Points on a hilly landscape, in no order, each with its height.
A ball rolls from a point to the lowest of its 2 nearest points, and stops where none of them is lower. Distance is the straight distance between rows; heights are no part of it.
Q967: [ 11  -4 -12   3   4   6   4  -7 -13 -13   2  -7  11  -5   6  -5  -6   7
 -17   5  -3  11  -7  -6   1  -2 -12  14  -3]  height 491
Q439: [ -5  13  -7 -10  -8   5   6  -5   1  23  18   4  15  -4   9  -3  11   3
 -15   9  24   5  -8 -13 -12  17  -4 -15 -11]  height 670
Q147: [ -1  -2  -6  -4  -1   5  -5   4  -7 -12  16   2   0   7 -14  -3   2   3
  17 -11 -14  -9   3  -2   4   0   0   7 -11]  height 482
Q456: [ -8  -1 -11 -14   5   9  -4   1   7  21   6  16   8  -8 -10   4   4   1
   8   8   9  -5   0  -5  14   7  14 -11   1]  height 781
Q100: [ -4  16  12  11  10 -10   9 -16  -1 -10  12  -6  15   8   4 -12 -20  14
  -7   1 -14   0   4   8   0   1  -5   6  -8]  height 248
Q390: [  9   7  -7  13  -5   4  -1 -12 -15  -6  12  -8  22  -4   9  -6   5   4
 -27   0   7  15  -3  -1  -8  -2  -9   2  -4]  height 466
Q369: [-16  -5  -8  -1   5   2  12  12   0  -7  -4  18 -19   4  -3  -1   8  -8
  -3  14  10   7  20 -16  -4   4  -7   0   5]  height 426
Q154: [-2 -3  4  0  6 12  0 -5  8 11 20  6 13 10  1  2  1 14 -5  3  1  1  2  2
 12 -1 13 -8  4]  height 114
Q596: [  9   1   2   4  -5  15 -17  -1 -17  -5  16  -7   9   3  11  -4  10  11
  -6   7 -15  -1  -9  14   7  -4  -7   2  -1]  height 624
Q31: [ 12  14   2  -7   5 -12  10 -20  -8   5  -6  -7   0 -13  -3   5 -16   6
   5  -6  -1   4  -7   1  -4  18   9   5 -11]  height 434
Q59: [ -2   5   1   7   4  -9 -11  -8  15   8 -19  -9  14  -6   8   8 -10   5
  -1   0  -6  -1 -11  13   8 -15   5   9  13]  height 758
Q111: [-14   6  -5  -1   2  -1   0   0  15   3  -4   5  12   6 -12   6  -1   2
  11   2  -5  -1  -6   5   8 -12  -1   2   1]  height 458
Q484: [ -3   3  18   9  -1 -13   9  -4  18  -2 -17  -7  -7  -2   7  -1 -22  -3
   8  -5   5   4  16   0   8  -4  17  -9  11]  height 473
Q871: [  2  -5  14   3  -2  -9  11  -8   2 -11  -8  -3 -14  -8   4  -6 -16  -4
  -1  -3   5   2  27 -10  -1   4   5  -8  10]  height 492
Q452: [-10  11  15   5   1 -18  18   1  11   5   5  -5   5  12  -9   2  -9   2
   7  -4   3   2 -14  15  -5   1   8   5  -4]  height 414
Q129: [  1   7   0  -6   4 -10  -6 -20   4   9  -6  -5   8 -14  -9   8 -23   8
  17  -9  -3  -4  -5   8   5   9  16   8 -11]  height 409
Q930: [ -7 -14   2  14   0   2   7  24   3  -8 -21   6 -21  -3  -6   9  -7  -6
   8  -1   0   4  20  -7  -2   0   0  -1  10]  height 532
Q29: [ -3  -9   2 -18  -8   2  -4  19  -6   8  10  12 -20   8  -5   3  25 -19
  -1  -1   9 -11 -12  -1  -7   6   2  -9   3]  height 586
Q625: [  9 -15   0  14   4  10  10  29  15  -9 -21  -1 -11   1  -9  13   1  -4
  -3   2   7   8   8   3   1  -4   7   2   6]  height 502
Q771: [  1  -5  -2  -7   4  22   4   2  -7  -1  31   4   9   7   5 -13  19  -2
  -7   4   7   3  -4  -5  11  -4  -1   6   0]  height 424
Q314: [-14   7  21   1  -8 -14  -2   8  21   5 -17  -9  -2   9   3   1 -10  -5
  16   2   0  -7  -5  15   4 -13   1   1   8]  height 485
Q795: [  8   2  -4  -5   6 -13  10   2   7 -12 -25  -8 -11  -9  -3   3 -14  -9
   3 -14   5   3 -14   1  -5  -8   3  20   1]  height 398
Q811: [ -8 -13   5   8   5   3   3  -4   9 -14  -4  -8   1   3  -8  -4 -25   7
   8 -15  -8  -3  26  -2  10  -7   6   4   6]  height 428
Q143: [ 12  -5   5  12 -12  -4  -4  -6 -15  -9 -15 -14   4  -3  16   4  -1  12
 -13   7  -3  10  17   3 -11  -1 -20  -5   7]  height 763
Q20: [  5 -10  -2  -6   3   1  10   1   7 -22  -5 -12  -5 -10  -4  -3 -17  -7
   2 -17   1   7   5 -10   9 -11  13  15   4]  height 486
Q824: [ 12  -6 -12 -11   5   4   2 -13   2   1  -4   0   2 -23   8   5  -9   1
  -3   1   6   6 -10  -8   9   0  14   7   4]  height 668
Q97: [-18   0  11   0   9  -9   1  -5   2 -11   9  -2   8  13  10 -19 -13   2
  -2   1  -3  -2  11  -1  11 -15 -11   4   7]  height 423
Q929: [  2   6 -14   2   7  -6   1 -12  -4  -3 -19  -2   6  -6  10  -4  -6   4
 -11   6  -7   7 -12  -4   0  -5 -16  17   0]  height 515
Q715: [ -2  14 -18  -1  14   1   9 -13  18  21   6  15  13   5  -5   1   0   1
  -4   5  11   9 -20 -11   0   8  -4   4  -9]  height 339
Q282: [ 17 -11  12  -3  -3   7 -17 -13 -12  -5  12 -11  -4 -12  14  -5   2   9
   1  -5 -15  -5   8   5  11   3  13  -8   3]  height 657
Q712: [ 17  -6   5   5 -12  13   1  25  -7   0  -9  -3 -16  -2   5   5  21 -22
 -20   1  18   2  -1   4 -12   3  -1 -11   5]  height 400
Q37: [ -4   2  -2  -2  -2  -9   4   1 -14 -16  -3  -7  -9  -1   5  -9  -5  -7
  -3  -2  -3   2  -2  -5  -2  -6  -2   8   4]  height 413
Q769: [  4   0 -17  -2   5   2   6   4 -12  -6  -7   8 -12  -5  -2   6   6   1
   1   5   1   9   6 -11  -8  11 -19   6 -11]  height 546
Q43: [  8  -7   5   7   0  12   4   7 -12  -5  19  -8   2   7  -4   2   9   8
 -10   0  -3   5   4   4   2   6   3  -4  -7]  height 306
Q838: [  6  13  -4   0  -2  -8  -1  -5 -16 -10  -1  -6   1   1  -8   0  -2   8
   8   2 -16   0 -18   6  -9   5 -21   9 -12]  height 179
Q561: [  6   1  11   7   5   2  11   6 -10 -17  10 -11  -5   8 -13  -1 -15   6
   0 -15 -17   5   5   6  -7   7  -1  -1 -10]  height 219
Q217: [  0   1  -6   1  14   4  16  -2 -12 -14  20   9  -3   5 -11  -7   1  -5
   7  -8  -2   9  11 -21   0  13 -17   1 -15]  height 511
Q706: [ -3   5 -14  -7  -3   2 -22  -3  -6   0 -16  -3   6   2  18   0  12   8
   0  19  -9  -4 -13   5   1 -15 -26  15  10]  height 589
Q718: [ -1  -9  -2   5  17  11   0 -14   6   6  12   7  18   1  12  -1 -10  14
 -18  -1  -7   1  15 -10   9  -6  10  -9   5]  height 192
Q35: [ -4   6   0   9  11   3   1  -3  -3  -5  25   5  16  13  -3  -3   5  22
  -4   3 -21   1   3   7   0   3 -15  -3  -4]  height 176
Q55: [-10  -5  13  -9   2   9  -4   2   6   3  23   7   9  18  -5  -6   4   7
  12  -1  -3 -14  12   2  14  -4   9  -8   1]  height 177
Q263: [ -6  -1   6  14   5  -2   4   7   1   1  -8   0   1   6  -9  14  -5  11
  12  10 -13   4  15   9  -3   6  -4  -9  -4]  height 504
Q166: [ -9   8   2   4   2  -6  -7  -6  12  13   9   6  16  13  10  -2   1   7
 -12   9  -1   5 -15  11  -1 -13  -7   0  12]  height 604
Q511: [-10   9 -13  -5  11  -5   9 -11  11  14  -9   7   5  -8  -7  -1  -6  -2
   5   4  13   4 -14  -9   2   2  -4   8  -3]  height 365
Q295: [ -9  -4 -10  -7  -6   1  -6   1  -8  -2  -6   1  -7   5  24 -11   4 -11
  -2  14  13   3   6 -19  -1  -4 -25   4   7]  height 476
Q690: [  0  12   1   4  -7   4   4  -5 -22  -7  25   0  10  11  -7  -6  16   3
  -6   3  -7   7  -3  -3 -14  11 -19  -3 -14]  height 484
Q898: [-13   1 -20   4   9  -1  -2  -4   0   4 -30  11  -1  -6  -7   8  -1   2
  10   9  -1  -3   2  -3  -2  -1 -10   5  -2]  height 591
Q819: [  0  13  17   5  -1 -20   2 -18  -2   1  -6  -6   8   0  11  -5 -18   9
   4   8 -12  -5   4   7   4  13   1  -2 -10]  height 284
Q58: [ -1  -4  24   6  -8  -3   0   7 -15 -12   8  -5 -10  19  -1  -9   2  -6
  -4  -2  -5  -6   9  13  -4  -9  -7  -6   2]  height 295
Q124: [ 17 -16 -19 -15  -6  14  -6  -7  -9   2   1   0   2 -19  20   0   7  -1
 -14  10  10   7   3 -10  -2   4  -2 -14  12]  height 713
Q479: [ -7   4  -5 -14   3 -10  16   7   1   2  -5   7 -23  -4  -2  -8   8 -19
   1 -11  17  -5 -11 -12 -10   3  -3   7  -8]  height 368
Q616: [ -4   7  10  -3  -2  -8  10  -2  -8  -4  21   4   0   3  -6 -13   6  -9
   1  -6   8   1  -8   4  -9   9   3   2  -8]  height 459
Q39: [  1  10   6 -10 -19  -1  -3  17  -9   8   1  -7 -10   0   5  -4  24 -21
 -15  -5  14  -3 -20   4 -11  -5   0  -6   1]  height 605
Q736: [  2   6  -7   0  -4  -2   4   5   3  10  -9   5   0  -3  -1  12   9   0
 -10  17   8   5  -4   1 -11   7  -9  -4   1]  height 643
Q258: [ -5  -1 -18   5  -2   4  -2  -3 -12   0 -25   4  -6  -4   4   6  -1   5
   2  20  -1   4  13  -9  -8  -1 -25   7  -1]  height 569
Q827: [  2  -4  -7   3  -3  12 -16   7 -15  -9  -3   0   4  10  11   2  17   7
  -5  16 -17  -5  -7   6   3 -13 -22   4   9]  height 608
Q942: [  2   1 -14  16   6  -2   1  -1   8   9 -13  10   8  -3  -3  19  -7  11
  -8  11   0  16   5  -2 -13  13  -7  -5   1]  height 625
Q426: [ -1   4 -11  -6  -3   9 -13  -9  -1   0   0  -2   3  -4  27 -10  11   1
  -9  20  11   0   1  -7   6 -10 -12  -1  10]  height 505
Q227: [ 21  -5   6  13  -3  10   1  21  16  17 -28  -7  -5 -12   2  21   2  -6
  -5   8  10  -8 -11  13  -8   5   5 -11  -1]  height 257
Q34: [ -2  -3  10  -7   0  14   3   5   0  -2  28  -2   6  10   2 -12  19  -4
  -4  -3   5  -3  -6  10   3 -10  13  -6   7]  height 402
Q593: [ -4   1   3 -14  -2  -6  14  21   5  -7   7  -2 -22   3  -8  -8   8 -26
   2 -19  14  -1 -13  -6  -5  -2  13   5   3]  height 347
Q49: [  6  -1 -17 -10   4   2   0   4   9   9 -26   0  -3 -15  -4  14   1  -4
   3   3   8   0 -21   7   0  -6   5   2   4]  height 626
Q570: [ -1  -6  -8  -7   0   9 -18  -2 -11  11   6  14  -7  -6  -8  12   7  10
  19   8  -8  -9   9  -8   3  14  -2 -11 -12]  height 696
Q489: [  3  -4  -6   6 -13   2  -1  -3  -4  -4  -7  -5   8   1  16  -2   8   6
 -21  11  10  10  12  -8 -12   0 -11  -6  13]  height 750
Q918: [  1  -4  -5   3   3   4 -14   0 -14   2 -10   7  -7  -3  -6  11  -3  11
  19   3 -16 -13  14  -2   4  10 -10   2 -13]  height 708
Q56: [  3   4  -4 -13   5 -14   8  -5  -5  -5  -9  -1 -15  -5   0  -8  -6  -9
   9 -13   6  -5 -12  -7  -2  -2  -2  16  -7]  height 388
Q355: [  1   2  -3  -1  -1   6  11   0   2  16   9   9  14  -3   0   1   6   4
 -14   8  17  13  -3  -5 -10   9   4  -6   0]  height 658
Q54: [ 17  -4   2   0  -4  13 -11  -7 -13 -19  11 -10   6  -1  11  -4  -2  12
  -3  -5 -16  -5  -1   9  12   1   6   8   2]  height 640
Q196: [  3   4   5 -11  -8  -4  -3  19  -2  19   5   5 -20  -4  -6   6  21 -22
  -9  -5  17  -6 -18   6 -13   9   1  -9  -8]  height 595
Q737: [ -3  -3  -1   1  -1   0 -15  -7  -7  -8 -13  -9   0  -2 -11   8  -9  10
  21  -6 -17 -14   8  11   3  -1  -7  11 -12]  height 719
Q57: [-11  -2   4 -17  -2  -2 -10   2   0  18  19  11  -9   9  11 -10  15 -10
   9  13   4 -10   0  -7   4   2  -1 -11   1]  height 563
Q789: [  5  -5  -1 -14 -10  -2 -21  -3   0  10   4   4 -13   0 -17   3   6  -5
  22 -20  -2 -18  -5   4   4   4  13  12 -12]  height 522
Q670: [  8   2   2  -7  -7   0 -12   8   6  -4  10  -1  -6  11 -21  11   3  -3
  24 -22 -15 -10   0  10   1   1   6   8  -8]  height 503
Q471: [ -7   8  10   6   6 -20  -2 -13  13  -5  -6  -8  17  -2  10  -8 -17   5
  -2  -3  -8  -6 -10  16  11 -15  -3  13  10]  height 766
Q500: [  2  -8  -5  -5  -6  10 -14  -6   5   6 -10  -1   0 -11   1   9  -1   8
  18  -2  -7  -5   7   2  11   3  17  -9   5]  height 695
Q33: [-10  -5  21  -2 -15 -11   0   5  -4  -4   2   5 -22  12  10 -12   8 -18
  -6   0   8  -5   9  -7  -7   3   0 -10   7]  height 297
Q383: [  0  -3  -1   0   7   4 -20  -8  22  12 -12   1  19  -6  15   8  -1  -3
  -5   1  -4  -5 -11   7  12 -22  18   1  20]  height 745
Q572: [  1  11  -6  -3  -3   7 -13 -16  -1   5  -1  -4  16  -4  27  -5   1   9
 -14  12   7  -1 -15  -1   2  -3 -15  10   2]  height 529
Q119: [-18  -5  -6  -8  -3  -9 -13 -16  -3  -1 -21   0  -7  -9 -12  -5  -8   3
  25  -2  -4 -17   8  -1   7   0  -1  10  -8]  height 730
Q245: [ -8   7   1  -1  -7  -4   6  -6  17  23   5   3  16   7  12  -5   3   4
 -20   8  18   8 -10   2  -5  -3   6  -8  13]  height 619
Q110: [  1   0  -5   7 -16   2   9  18  -8 -11  -8   1 -22   1   1  -6  16 -19
 -17  -3  21   6   5  -6 -17   0  -7  -3   4]  height 429
Q135: [ 10 -12   6   7   0  11 -10   6  19   5  -6  -7  11   4   2   8   4   1
  -8  -3   0  -2 -13  10  14 -17  20  -1  18]  height 729
Q60: [  4  -7   6   5   3  11   8  -1 -10 -10  18  -5   6   9   6  -8   3  12
 -21   2   2   7  15  -2   3  -3   2  -9   9]  height 337
Q643: [ -2   7  -3  12   1  -6  -6  -5   2  19 -23   7   9   2  -1  18  -8  16
  -3  17  -8   7  -5  14  -9   9 -10  -7   3]  height 606
Q463: [  3   0 -11   2   4   0 -11 -15  14   8   3  -3  19  -7 -10   4 -12   9
   6 -10  -5  -2  -2   7  14  -6  16  11  -4]  height 377
Q618: [ -1  14 -10   3  20   0  23 -10  10   3  17   3  13   4  -9  -5   0  -6
  -1  -6   8  10 -20 -10  -3   2   0  11 -12]  height 310
Q63: [  5  14   1  -1  -1  -3  10   0 -24  -7  28   5   1   7 -11 -14  16 -11
  -5 -14   0   1  -8 -12  -8  11 -10   6 -20]  height 472
Q851: [ 11  -9   2 -11   0   5 -24 -18  -3   3   7  -3   2 -11   9  -1  -4   7
  15  -3  -9 -17  11  -5  14   6  16  -7  -4]  height 676
Q508: [ -3 -11  -2   5  13   9  11   2   1 -15  11   0   7   6   9 -13   3  -3
 -15  -7   0   6   7  -8   9 -15  -3   4  10]  height 371
Q126: [ -3  -9  -2  -6  -4   5   0   1  18  -8  -3  -3  -1   3  -9  -2 -17  -2
   6 -13   8  -4  13  -1  16 -17  19   9   7]  height 457
Q207: [ -4 -14  20   1  -8  -2  -9  10  -1  -5  22  10  -7  18 -12  -7   4   1
  17 -12  -5 -14  19  -1   3   3  11 -10   1]  height 230
Q286: [  6  14  12   8  -8 -17  -8 -11 -30 -10  -5 -10  -2   2   3  -5  -6   4
  -3  -3 -13  -3  -6  10 -13   9 -18   8 -15]  height 140
Q850: [-13   4   6 -11  -5   1 -14   8   7  12   3   0  -6   8   3   0  10  -7
  13   6   0 -11  -7   5   6  -4   3  -7   5]  height 551
Q293: [ 16   2  -2   8   4  -4   6   7  12  -3 -24 -18  -2  -7  -5  15 -16   4
  11 -12  -2   4 -11  12  -3  -4   6   8   2]  height 364
Q394: [  6   8  26   3  -2 -14  13   6   8   3  -6 -13  -4   1  -3   4  -9  -3
   8  -7   5  -2 -11  13  -5  10   8  -5  -5]  height 430
Q372: [  9  -4  30   8 -12 -25   1   4  -5  -2 -11 -11 -14  -5   4  -1  -6  -5
   8 -12  -1 -10  -9   1  -8   3   5  -2  -2]  height 449
Q414: [-21  -3   5  -3   1 -11   5  -1   3   1  -5  11  -8   2 -10  -8 -13  -4
  17  -6   1  -9  23 -14   4   5   9  -3  -8]  height 349
Q391: [  0 -12   2   2  -6  12 -18  11   8   3  -8  -1   8   2  -1  10   4   7
  10  -2  -4  -8  -1  10  12 -15  12  -2  10]  height 714
Q96: [ -8  10   1   4   8 -14  19  -8   6   2  -3   1   4   2  -1  -3 -16   0
  -6   2   8  13  -7  -1  -4   2   0   5  -1]  height 392
Q345: [-32  -4 -12  -2   5   6  -5  -1  12   4   3  12   8   7 -11  -3   3  -1
  15   1   1  -5   9  -7  15  -6  -6  -2   0]  height 481
Q554: [-10   7   3 -15  -9  -3 -11   0  13   9   0  -1  -4   6  -9   1   7  -4
  25 -10   0 -18 -14  10   1  -4  15   7  -9]  height 535
Q209: [ 22 -10 -17   4  11  10  11   1  -7  -8  -2   5  -2 -17 -11  11 -11   1
 -12   0  -2  16   7 -10  -7  17   9   1  -6]  height 798
Q550: [  6   2 -14 -10   1   4   3  13   2  18  -6  12  -8  -8  -9  16  12   0
  -2  12  14   2  -2  -2 -14  23   0 -11  -6]  height 656
Q274: [  3  10   5  -1  -5  11   3  11  -7  -2  21  -4  12   7 -10  -1  21  -6
 -13  -5   6   4 -19  12  -2 -11   5  -4   0]  height 380
Q425: [ -5  10   1  -1   9   2  12  -7 -12  -4  29   3   8  14 -13  -6   3   9
   6   1  -7   5  10 -10  -3  17 -10  -2 -23]  height 497
Q319: [ 13  10   4   2  -3 -17  15 -15 -14  -9  -7 -14  -1 -12  -2   0 -14  -4
  -8 -11   6  13  -3   3 -12   7   1   5  -7]  height 456
Q993: [ -6  -6   1   5  11  -1  10  -2  -1 -14   1   2   6   7  -3 -12 -16   4
  -7  -5 -11   3  16  -9  12  -9  -5   4   2]  height 401
Q280: [  4   2 -17   3   5   7 -16 -10  -5   5  -7   7  12  -9  -1  13   0  14
   3  10 -13  -3  -9   1   4  -2  -8   8  -4]  height 275
Q405: [-14  -7  -3  -8   3   5 -11 -14  14  -3   1   0  12  -7  10 -11  -5   7
   4  -2  -1 -13   5  -5  25 -10  14  12   8]  height 749
Q204: [  6   0 -20   5  11   7 -18 -13   6  -1  -4   1  17 -12   5   5  -9  11
  -9  -6 -16   3  -8   2  12  -6   6  12   3]  height 333
Q653: [ 14 -13 -24  -8  13   7  -5   4  14   2 -20   4   2 -21  -4  10   0  -4
  -4  -2   7   4  -9  -6  11 -11  13   6   7]  height 645
Q927: [  1   8   6  10   5   2   9  -4   0 -11  17  -8  15  11 -13  -3 -17  22
  -4 -11 -19   1  10   9  -1   2  -2  -2  -6]  height 216
Q659: [ -9   2   6  22   3  -1  11  11   1  -9 -15   8 -16   1  -9  12  -8   6
   3  10  -3   8  22   0  -7   9 -11  -5   4]  height 526
Q26: [  5   7   8  -2  -7  -2  -1   7  -4 -10   6 -13   3   3   1  -6  14  -6
   1  -8  -2  -4 -27  15  -5 -12   3   6   3]  height 354
Q408: [  6   4  -5   1  -1  16   7  -8 -20  -6  21  -4  13   4  11 -17  15  -3
 -18   2  12  10  -4  -8   5  -6 -10   3  -5]  height 445
Q526: [-10   8   0  -2 -12  -6 -11   3   6   6 -18  -1   0   8  13   2  10   3
  -2  18  -4  -1  -8   9  -2 -13 -14   0  14]  height 570
Q609: [  1   0  29   3 -13 -17 -10   2   8  -1  -9 -13 -14  13  -3  -4  -9  -9
  19 -12  -4 -14  -4  11  -1  -9   7   3   2]  height 468
Q820: [ 10 -18 -14   4  -1  11   0  -5  -1   0  -5   3   4  -8  16   0   1   2
 -22  12   9  11  14 -11   1   1  -2  -5  22]  height 734
Q783: [  2  -5  17  -8  -9 -10   5  15   4   4  -1  -1 -27   0   1  -3   7 -26
  -5 -12  12  -6  -5  -5  -6   0  11  -9   3]  height 325
Q336: [  5  -1 -12   1   8   7   9   0 -18 -14   8   2 -10  -1  -9  -6  -2   3
   2  -3 -17   6   0 -14  -6   8 -17  12 -14]  height 527
Q695: [ -8   1 -15   0   5   0 -10  -6   5  10 -35  -1  -3 -19  -8  15  -4   6
  14   2   2  -5  -6  11   4   2   3   0  -3]  height 607
Q462: [-10  -3  -4 -20   3   4  -8  -8  17   6   7   2   4 -11   7  -9  -6  -5
   3  -2  14  -5   9 -10  19  -8  21  -3   6]  height 759
Q818: [ -8   3  -2  -2   4   0  -4   2  -9 -11  16   7  -4  14  -1 -12  11  -5
  15   5 -10  -3   4 -11   5  -4 -15   0  -8]  height 462
Q131: [ -7   7  12  10   3  -2  17  23   8   1  -1   6 -13   8 -14   9   5 -10
   6  -1   7   0   1   5 -14   8   2 -12  -2]  height 453
Q510: [ 26  -6  -9   7  -1   6   9  -2 -24 -11  -4 -10   1 -15  -6   7  -3   3
 -18  -5  -5  16   4  -7 -13  13  -2   1 -11]  height 785
Q132: [ -4   2   1  -8 -10 -10   1  19  -9  -2 -11  -3 -17   5  -1   0  19 -21
  -3  -2   7  -1 -21   7 -16  -9  -4   8   6]  height 616
Q529: [ 14  -5   8   2  -7  -4   6  -7   0  -3  -8  -9  -8 -12   7   2  -9  -6
  -1  -3  -1   0   9   1   4   9   8 -11   7]  height 465
Q381: [ 10   0  16  12  -2 -14   2  -9 -15 -17   1 -15  -3  -1  -1  -8 -16   6
   1 -10 -15  -1   1   9 -17   4  -4   6 -11]  height 180
Q731: [  5   2  -1   6   3   5  -1  -1  20  11  15  -2  22  10 -20   9  -8  14
   9 -15 -15  -1   1  16   8  -4  16   4  -6]  height 410
Q597: [ 15  -9 -16 -15   0  13  -6  -5   3  10  -3  -3  -5 -31  14   3   1 -10
  -7   3   7  -2  -2 -11   2   8  13  -9  10]  height 691
Q178: [ 3  1  7 -3 -2 -5 -1 -4 -5  0  5 -2 -5 -3  9 -8  1 -4 -3  2  3  1 -4 -1
 -3  2  3 -8  4]  height 438
Q699: [ 20  -8  -2  16  -8   9   1  -5 -24  -9  -3 -10   8  -5   1   5  -4  13
 -24   2 -10  18  12   3  -9   3  -9  -8   0]  height 774
Q375: [  1  -5  10  10   6  -5   5  -1  23   4 -17  -4   4  -6   8   7 -11  -2
 -11   2   5   3   5   4   3  -6  10  -8  22]  height 444
Q278: [  1  -6  15   4  -7   0   3   8  -9   0  25   4  -8  12 -11   1  16   3
   7  -9  -8  -1   9   3  -8  10   8 -11  -7]  height 271
Q188: [  3  -4  -9  -5   3   0  -1   1 -10   8  11  11  -6  -6 -14  14   2   2
  11   1  -7   3  13 -12  -2  23   8  -2 -16]  height 682
Q91: [-13  -8  27   2  -7 -14  -6   5  -4  -2   9   2 -14  19  -1 -15   2  -3
   8  -2  -8 -13  18  -1  -2   0   0 -12   5]  height 268
Q491: [  0   7 -18   4  10   3  -4  -6  -8  -8  -2   7   9  -1  -9  14   5  12
  15   0 -20  -1  -9   4   0   0 -22   8 -13]  height 222
Q971: [ -7   1  -5  -9 -12   3   6  10  -8  -7  -5   2 -13   5  11 -13  13 -20
 -13   4  21   7   0 -18 -12  -7 -18   3   3]  height 451
Q864: [ -8  -4  -4  -1   0   9  13  15 -10  -8  18  15 -12  13  -6  -6  20 -12
  -6   5   6   5  17  -9  -8   4 -13  -5  -1]  height 455
Q125: [ -3   3   5  10   0   3  15  29  20   1 -11   4 -21   2  -8  12  -5 -12
  -3   3  17   5  -3   5  -9  -3   5  -1   5]  height 474
Q774: [-17   2   1  -1   8  -2  -4  -7  -4  -7   7   5   6  10   9 -17   2   0
   9  12   1  -7   5 -13  12  -6 -19   6   5]  height 442
Q994: [-17   2  -2 -10  -3  -4 -16 -17   8  -3  -8  -3   4  -3  -1 -10 -13   4
  18  -9  -8 -15   8   9  15  -7   9   7  -2]  height 738
Q907: [ -5  -6   1 -14  -7   4  -9  15  -6   8  29  12  -6  13  -1  -9  30  -8
   6   2  -3 -10  -6  -2   1   5   0  -9  -5]  height 575
Q884: [ 18 -13   1   5 -13   5  -1  14  -5   6  -2  -4 -22 -16   3  10   9 -20
  -7  -2  15   1   5  -4  -8  10  12 -16   3]  height 360
Q215: [ 20  -7   2   9   1   3   2   5   8   6 -18  -8   2 -10  -2  19  -4   5
  -3   2   4  10 -11   8  -8   5   8  -5   3]  height 316
Q537: [ -9  -7  -7  -6   3  -2  14   5   3  -3   1  12 -17  -6  -2  -3  -4 -12
   8   1   9   4  25 -15   6   2  10  -2  -1]  height 389
Q199: [-11  10  -7   6  -4  -5 -11  -8   8  23  -7  12  20   8   7   8   3  13
  -8  21   1   0 -11   8  -8  -4 -11  -7   5]  height 590
Q66: [  4  -8  -5   8   8  -4   5  -3   8  -5  -6  -3  12  -1  12  -4  -9   0
 -16  -2   0  10  -1  -3   7 -17   6   5  17]  height 408
Q953: [ -2  11   8   1   5   0  22  12  13  12  13   1   4   6 -15   5   2  -8
  -1  -5  13   7  -9   9  -8   6   9  -5  -1]  height 433
Q957: [  6   0 -12 -13   8   5  14   4  -7  11  13  13  -4  -2 -10   7  11  -5
   4   7   8   7  -3 -14 -12  22   6  -5 -18]  height 669
Q936: [-12   3  -3   6   5   1  -2  -2  19  -6  12   1  17  15 -14  -4 -12   9
   5 -14 -11  -7   6   8  11 -16   4   8  -1]  height 435
Q234: [ -9  -3  -9 -17   7   3  -4  -9   7  20   5  11  -3 -14   5  -8  -4  -6
  11   2  11  -4  14 -20  14   8  16  -9  -6]  height 770
Q808: [  2  -3  -8  15  10  13  -5  -9  -3   5  11   4  17   6   8  -3  -1  21
 -16   5 -12   4   1  -4   5  -6 -11  -1   3]  height 226
Q902: [-12   5  17  11  -5  -2   0  15  11   4 -15  -2  -5  11  -9   8  -4   5
   9   4  -5  -1   5  11   2  -6  -3  -7   9]  height 483
Q594: [ -2  12   1  -8  -9  -9 -10 -12   1   3  -7 -10   3  -5  19   1   6  -2
  -6  10  -4  -5 -20  10  -4  -6  -6   7   2]  height 550
Q947: [ 18  -8   5   7  -6   3   2  16  10   8 -24  -7 -18 -22   9   9   2 -18
  -8   5  14  -3  -3   4 -10   6   6 -14   3]  height 311
Q694: [-10   7  13  -1   2 -25   7 -11   1   2  -3   1  -5  -3  -3  -5 -21   1
  10   1  -4  -3  13  -5  -1  13   6  -7 -11]  height 317
Q205: [ -3  -1  11   6  -4   4  -7  12   1 -14   9  -6   1  13   2  -5   8   6
   1  -5  -8  -4  -5  16   5 -16  -4   4   9]  height 324

Two balls start at each pair of points below. Name the first point that both come to, or write -.
Q489, Q390 | Q91
Q258, Q967 | Q91
Q209, Q510 | Q769
Q529, Q282 | -

Call two points neighbours if one is among the 2 nearest of the other. Go from one point of each pair to the other, from neighbour to neighbour, staying as low as possible. Name the highest point that can't be avoided.
Q927, Q286 | Q561
Q154, Q227 | Q795
Q35, Q154 | Q808
Q618, Q902 | Q314
